Points on a hilly landscape, in no order, each with its height.
A ball rolls from a point to whichever of its 2 nearest points has the largest drop for the distance, and stops where none of them is lower. Distance is the straight distance between rows; heights are no part of it.
J187 height 42.8: [ 41   1 -44 -49 -14  34  10  13 -12 -30 -75 -23 -11 -37 -47  13 -27   4
 -13  12  38  25]
J87 height 79.2: [ 12 -63  23  40  -7 -39  17 -14   5  42  -2  64  71  43  63 -14  -3  45
 -59 -28 -55 -38]
J641 height 63.5: [-10 -31  27 -20  24 -42 -23   8 -40  13  21 -29 -54  -1  16   1  50   1
  -1  45  11 -36]
J805 height 61.3: [ 17  12  58  20  35 -12 -36  21  43 -15  90   8 -31 -14  31  20  48  18
   7  17 -26 -26]
J727 height 27.0: [-55 -91  31  58   8  60  35 -36  13 -19 -67   6  26   0 -48 -41 -39   4
 -39 -27 -21  19]
J94 height 74.7: [ 14  88 -42   4 -14  21  -2 -11 -20   7  -5  -6  24 -31 -16 -56 -60  27
  62  10  15  41]
J839 height 62.5: [-10  64   9  38  37 -13 -20  44 -44   7  28 -35 -56 -74 -26  -1  50 -13
  25  51  33 -14]
J400 height 58.0: [ -5   6   1 -13  83   4  -9  21 -20  31  15  -4   0  22  -3  12   5 -38
  -6  27  12  22]
J790 height 38.1: [  4 -35 -14 -15  40  57  21  -7  20  -9 -66  -2  19  21 -40  -7 -58 -15
 -30  10   9  33]
J246 height 57.9: [-37  30 -14  32   7 -25  14  27 -68   6   6 -39 -43 -68 -36  31  60 -44
  -6  -3  15 -34]
J855 height 63.4: [ 11  79 -62   8 -33   7   9  27 -60  17   3 -22   9 -80 -34 -15 -20 -20
  37  -9  25  17]
J224 height 64.6: [-24  14  10 -26   9  36  -8 -11  53 -29   2 -18   7  27 -16  -7 -43 -13
  30 -16  17  28]
J379 height 43.9: [-18 -16  -2 -19 -18  -6  20 -19  42  17  11   4   3  63  18  27 -10  -6
 -11  -9  11  13]
J461 height 79.7: [ -3  78  -7 -16 -60 -17 -18  -7  15   4  50  -9  13  -4   4 -41  -8   0
  53 -29  15  -2]
J747 height 53.9: [ -5  60  -7  11   1 -33 -29   8  15  29  75  18  -1  10  39   1  15  -6
  48   7  13   2]
J467 height 60.9: [ -9  65 -10  33  33  -2 -20   4 -18  42  66  33  24   4  31 -38  -2   0
  48  10   4  16]
J875 height 28.7: [ -7 -12 -23 -23 -56 -46  -7 -12 -22  -7 -23  -9 -34  13  20  15  54 -10
   1  -4  22 -51]
J79 height 42.2: [ -7 -19  35   3  15  21   5 -13  71 -41 -37 -35 -60   2 -10   1 -39  28
  27  -8  35  23]
J867 height 21.8: [-39 -23  -9   8 -24 -46  25  -3 -77  22 -34 -21 -17 -20  -9  -1  65   5
 -30  -2  27 -57]
J926 height 26.5: [ 43 -54   7 -22 -51 -17   3 -26  46 -10 -33  17   7  39  56  20 -17  50
 -47 -23 -25 -21]
J808 height 54.1: [ -4  46  19  20 -27 -42 -25  14 -11  -6  76  -3 -38 -57  27  24  83 -10
  31  -7  -3 -47]
J427 height 41.5: [ 44  12  -6 -23   7  50   6  31  12 -57 -82 -30 -36 -59 -58  17 -24  29
  15  25  20  32]
J333 height 63.8: [-19  54  37  45  14 -14 -13  27 -25  -5  66 -31 -68 -85  -8 -21  43  15
  50  47   9  -7]
J9 height 71.0: [  6  89 -18  15  12 -22 -17   9 -61  27  47 -11  -3 -57   9 -58  11   0
  52  13   3 -14]
J129 height 14.9: [-14 -39  -3   1   7 -15  33 -35   0  25 -53  25  53  30  13 -82 -41  48
 -13   3 -10  14]
J488 height 22.6: [ -1 -47 -12  11  30  19  36 -18 -19  18 -85  20  58  24 -26 -57 -61  42
 -22  20 -18  28]
J170 height 87.9: [-13  33  50  30  52   8 -24  24  10  29  98   9 -19   0  25 -32  23   2
  48  14 -35   2]
J625 height 21.6: [-58 -83  29  22   2  27  30 -43  26 -16 -54   0  26  40  -7 -35 -46  13
 -31 -26 -27  12]
J10 height 48.5: [ -4  40 -22  -9 -14 -32 -22  -2  10   7  51   8 -10  13   6  15  39 -13
  20  11  39  -3]
J613 height 31.3: [ -4 -13 -18 -37   8 -25 -13 -17 -21  25 -21 -11 -11  29 -25  -5  25 -14
 -10  29  30 -11]
J106 height 58.1: [ 15  15  61   9  -3 -37 -23  13  12 -28  70 -16 -62 -55  34  39  71  34
  13  27  -4 -46]
J190 height 34.4: [  1 -25 -50 -23 -27 -39  17  -8 -72  14 -80 -17   5 -23 -19 -48  -4  32
 -20  29  22 -25]
J916 height 40.5: [  0 -14  10   6 -40 -45 -14  -6 -25   6  13 -10 -50 -24  21  26  95   2
 -15   2   3 -62]
J943 height 36.4: [ 57 -25   5 -19 -34 -37  -6  -8   9   1  -7  34  -7  29  58  39  22  28
 -51 -12 -21 -45]
J213 height 67.6: [ 20  92 -48  21  -4  -3  -4  17 -86  39  13   1  10 -66   6 -58 -12  10
  41   7  29   1]
J872 height 27.6: [-45 -48  37  28  14  65  20 -23  74 -31 -24   3   0  21 -34  -4 -40 -16
  -7 -25   7  30]
J586 height 57.2: [ 16  47 -18 -26  27  46 -15  10  24 -20  -8  -7  29  -2 -30 -31 -50 -35
  20  -3   1  38]
J454 height 32.9: [ -9 -49  19  17  15  14  23 -37  44  -6 -85 -16 -16  30 -24 -38 -53  37
  -2  12   8  19]
J57 height 48.7: [ -4  31 -12  10 -44 -52  -7  10 -22  14  40 -18 -42 -44  10  37  67 -34
   7 -25  12 -48]
J330 height 45.0: [ 77  -4  -4 -32 -44 -39 -17  14 -17 -16   4  24 -11  -5  48  80  28  27
 -44  -7 -28 -32]
J997 height 77.6: [ 29 -69  41  31   3 -26   2  -5 -13  21  10  65  51  27  58  33   7  34
 -72 -15 -69 -31]
J485 height 24.2: [-27 -24 -22 -21 -45 -18   7 -25  11 -27 -85 -49 -27  -5 -18 -10 -14  28
   7   4  28  -4]
J754 height 68.9: [ 35  59 -21 -14  49  27 -13  33 -32  26  38  19  21 -10 -33 -17 -16 -36
  21  34  11  28]
J199 height 26.6: [-21 -58 -12 -12   6 -42  27 -26  -9  46 -26  18  27  53  21 -43 -19  31
 -27 -14 -11 -10]
J995 height 0.6: [  4 -35 -15  -6 -50 -83  17 -32 -34  31 -26  13  -8  10  19 -19  37  62
 -16  -1   0 -49]
J707 height 51.0: [-25  -7   5   3  -4  21   5  10  39  13  55  21  22  52  25  26 -13 -37
  -7 -29   1  16]
J521 height 69.1: [  0  72 -27  22  24  24   0 -10 -29  38  19  27  37  -6  11 -61 -45  -1
  55  13   6  36]
J664 height 62.4: [-38  33  14  13  -4  35   3 -18  56 -23  35  18  45   8  10 -29 -56 -21
  39 -45   2  40]
J374 height 26.3: [ 17 -33 -35 -17  32   2  15 -15 -35   9 -84   8  53  25 -30 -21 -45  34
 -36  38   6  10]
J413 height 77.4: [  1  86 -25  10 -45 -13 -14 -31 -21   4  10   3  20 -29 -11 -70 -25  17
  71 -17  19  12]
J863 height 59.1: [-21  75 -50   9 -37 -18   1  31 -53  14  18 -36 -21 -42  -9 -11   9 -37
  32 -12  32  -6]
J565 height 58.8: [ 52  39  15  -8 -28 -33 -39  28  -2 -10  76  33  -9 -22  59  61  37  12
   8  -6 -37 -16]
J983 height 75.3: [ 33 -11  19 -23 -46  -3   4 -29  83 -27  19  26  13  26  12  44 -13  15
  -1 -32 -24  13]
J610 height 60.8: [-26   9  20  20  16 -41 -18  22 -37  -2  22 -55 -62 -52 -13  18  68 -14
  12  40  19 -44]
J312 height 66.6: [ 32  72 -62 -31 -10  18 -14  22 -30 -17 -19 -22   3 -42 -36  -7 -20 -14
  28  13  11  37]
J432 height 17.8: [-35 -52  40   7 -37  50  12 -17  81 -30 -11  27  16  36   4  13 -26 -23
  -7 -31 -12   4]
J70 height 82.3: [-10  56 -21 -33 -48 -17   1 -20  20 -20  14 -28 -17   0 -23 -11   0 -21
  36 -22  20  16]
J874 height 28.6: [  1 -29 -33 -26  -1   5  11 -32  12  -8 -84 -36 -22  17 -32 -15 -36  27
  -5  14  21  28]
J668 height 54.6: [-36  59 -21  32 -24 -26   8  27 -51  18  46 -27 -37 -60 -16   9  63 -28
  26 -14  13 -17]
J280 height 37.2: [ -8 -51  45  17  49  43  19  -6  35 -35 -63 -30 -52   6 -36  -6 -45  36
  16  18   5  35]
J44 height 48.8: [ 32  22 -31 -38  37  32 -14  23  -8  -7 -35 -16  27  18 -38   7 -19 -31
  -9  24   7  19]
J959 height 13.3: [ -6 -17 -20 -21 -59 -38   2 -34  -1 -11 -56 -34 -22  14   2  -5   7  -8
  -4  -6  26 -39]
J28 height 65.9: [  8  -7  18 -20  71 -16 -18  25 -51  -2  13 -42 -43 -16 -21  -7  37   5
  -6  57  10  -4]
J219 height 52.4: [ 45   6   7 -25 -33 -42 -22  23 -16 -27  49  27 -30 -27  62  69  59  14
 -25   0 -13 -38]
J282 height 65.2: [ 41  29  21 -23 -13 -19 -23   0  16 -18  58  39  17  23  54  46  29  -9
   2 -10 -42 -11]
J529 height 77.7: [-48 -55  37  56  32  15  -8   9 -10  22  58  15  10  25  15  19  47 -49
 -46 -16 -44 -19]
J746 height 64.1: [ 11  52 -14 -14  54   1 -30  30 -25  28  41  -9 -19 -10  -6 -19  14 -36
  30  25  12   8]
J593 height 65.3: [ -5 -19  43  27  55  -7 -33  14  30  14  72  19  -8  26  30  23  56 -12
  -1   3 -33 -20]
J614 height 50.6: [-23 -33  -9  -6  51  27   1  15  -7  41 -16   6  17  44  -9   1 -12 -50
 -34  -1  -8  12]
J631 height 56.7: [-49  18   8  29 -12  36  10   3  35   1  64  31  55  28  36   7 -27 -35
   7 -49 -17  29]
J968 height 47.5: [-10  21   9 -16  -7  32  11   2  44 -51 -24 -43 -53 -30 -14 -14 -39  15
  44  -8  39  52]
J843 height 7.6: [-30 -71  32  24 -40  32  20  -6  49  -6 -16  21  42  52  25  18 -21  -5
 -40 -44 -32 -11]
J711 height 75.0: [-32 -60  13  32  29  -3   6 -15   7  21  26  18  34  49  24  22  24 -35
 -49 -28 -29 -25]
J749 height 42.9: [ 17 -16 -30 -28  55  59   6  20  -8  16 -41   8  44  32 -29  15 -35 -29
 -37  15   1  27]
J962 height 18.2: [ 26 -50  -6  -3 -60 -56  13 -27  19   4 -35  22  12  32  60 -18 -23  67
 -19  -8   0 -32]
J68 height 79.8: [  2  35  10 -19 -65  -1 -15 -18  70 -46  13 -16 -15 -19 -11   3 -17  15
  55 -32  13  14]
J34 height 70.9: [ -2 -42  11  -3  26 -15 -18 -12  24  18  30  33  17  49  42  24  47  -7
 -34  -5 -24 -29]
J205 height 44.0: [ 47  41 -30 -17  28   9  -3  58 -81   3   7 -24 -30 -59 -28  21  28 -22
  -5  38  22   4]
J978 height 77.8: [  7  26   9 -13 -53   0 -11 -13  76 -17  39  22  12  20   8  19 -16   5
  40 -34 -18  29]
J108 height 28.8: [-58 -82   4  37  -5  21  25 -19  -6  34 -37   5  57  32   1 -39 -21 -13
 -49 -36 -29  -4]
J783 height 36.6: [-18 -62  -4 -27  -6 -12  23 -32  36  11 -17   9   8  59  16 -13 -27  11
 -19 -20   7   5]
J974 height 84.6: [-32  27  39  48  28  18 -15  26   3  36 102  34  31  20  22 -11   7 -27
  39  -9 -49   1]
J121 height 39.6: [ 31 -18  32   8  52  52  13  16  27 -53 -64 -23 -54 -23 -63   5 -37  42
  10  32   7  38]
J446 height 15.0: [-21 -90  58  29 -26  24  33 -29  50 -30 -34  10  26  41  16 -14 -34  49
 -32 -36 -40  -2]
J807 height 33.5: [-24 -30  19  18  32  79  27  -4  38 -21 -43   5  23   8 -55   7 -55 -35
 -10 -10   9  50]
J231 height 71.4: [ 27  -8  15 -12 -25  -5  -3 -23  44 -12  39  47  33  31  37  63   2 -12
 -23 -22 -48  13]
J407 height 41.0: [ -7  26 -39 -27  -8 -25 -19   2 -28  -6   5  -8 -28   0 -28   3  27 -34
  11  23  43 -13]
J244 height 62.8: [ 47  51 -33 -41  15  52  -6  19  26 -27 -31 -12   4 -33 -43  -6 -51   4
  30   1   3  51]
J704 height 39.2: [ 46   8 -58 -51 -12   4   5  36 -59  -7 -30 -17 -10 -46 -40  30  -1 -17
 -13  32  26  -1]
J483 height 16.9: [ -2 -36  -3 -27  -3 -63   7 -30 -17  37 -13  -4   2  31  20 -27  29  34
 -19   3  11 -21]
J146 height 80.8: [-50  -4  33  57  36  25 -13  19  -8  32  79  15  29  19   5  12  16 -67
  -3 -15 -30  14]
J93 height 34.6: [ -3   0 -40 -33 -30  -6  14  15 -68  -2 -69 -34 -14 -42 -52  13   1 -29
 -14  14  26 -24]
J575 height 29.6: [-15 -11 -46 -16 -16 -28  23  -2 -92   9 -51 -19 -20 -21 -32  -3  30  -1
 -22  26  31 -33]
J227 height 41.1: [ 50  13  -7  -8  38  98  31  10  23 -42 -42  13  39 -15 -47  25 -53 -10
 -16  10  -6  65]
J546 height 75.2: [ 30 -58  20  -4 -20   3   1  -3  20 -23   7  50  49  37  46  65  -9  15
 -55 -32 -65 -11]
J355 height 74.9: [ 16 -53  18   5  27 -51 -27  -2   7  12  31   4 -18  35  57  18  61  28
 -29   6 -21 -41]
J356 height 37.8: [ 18 -13  37  36  61  93  25  11  38 -48 -53  -1  18 -26 -46  27 -65  -9
 -12  10   2  58]

For each start below, name the point where the ball stops.
J746 => J843
J44 => J843
J70 => J995
J978 => J995
J747 => J995
J997 => J995
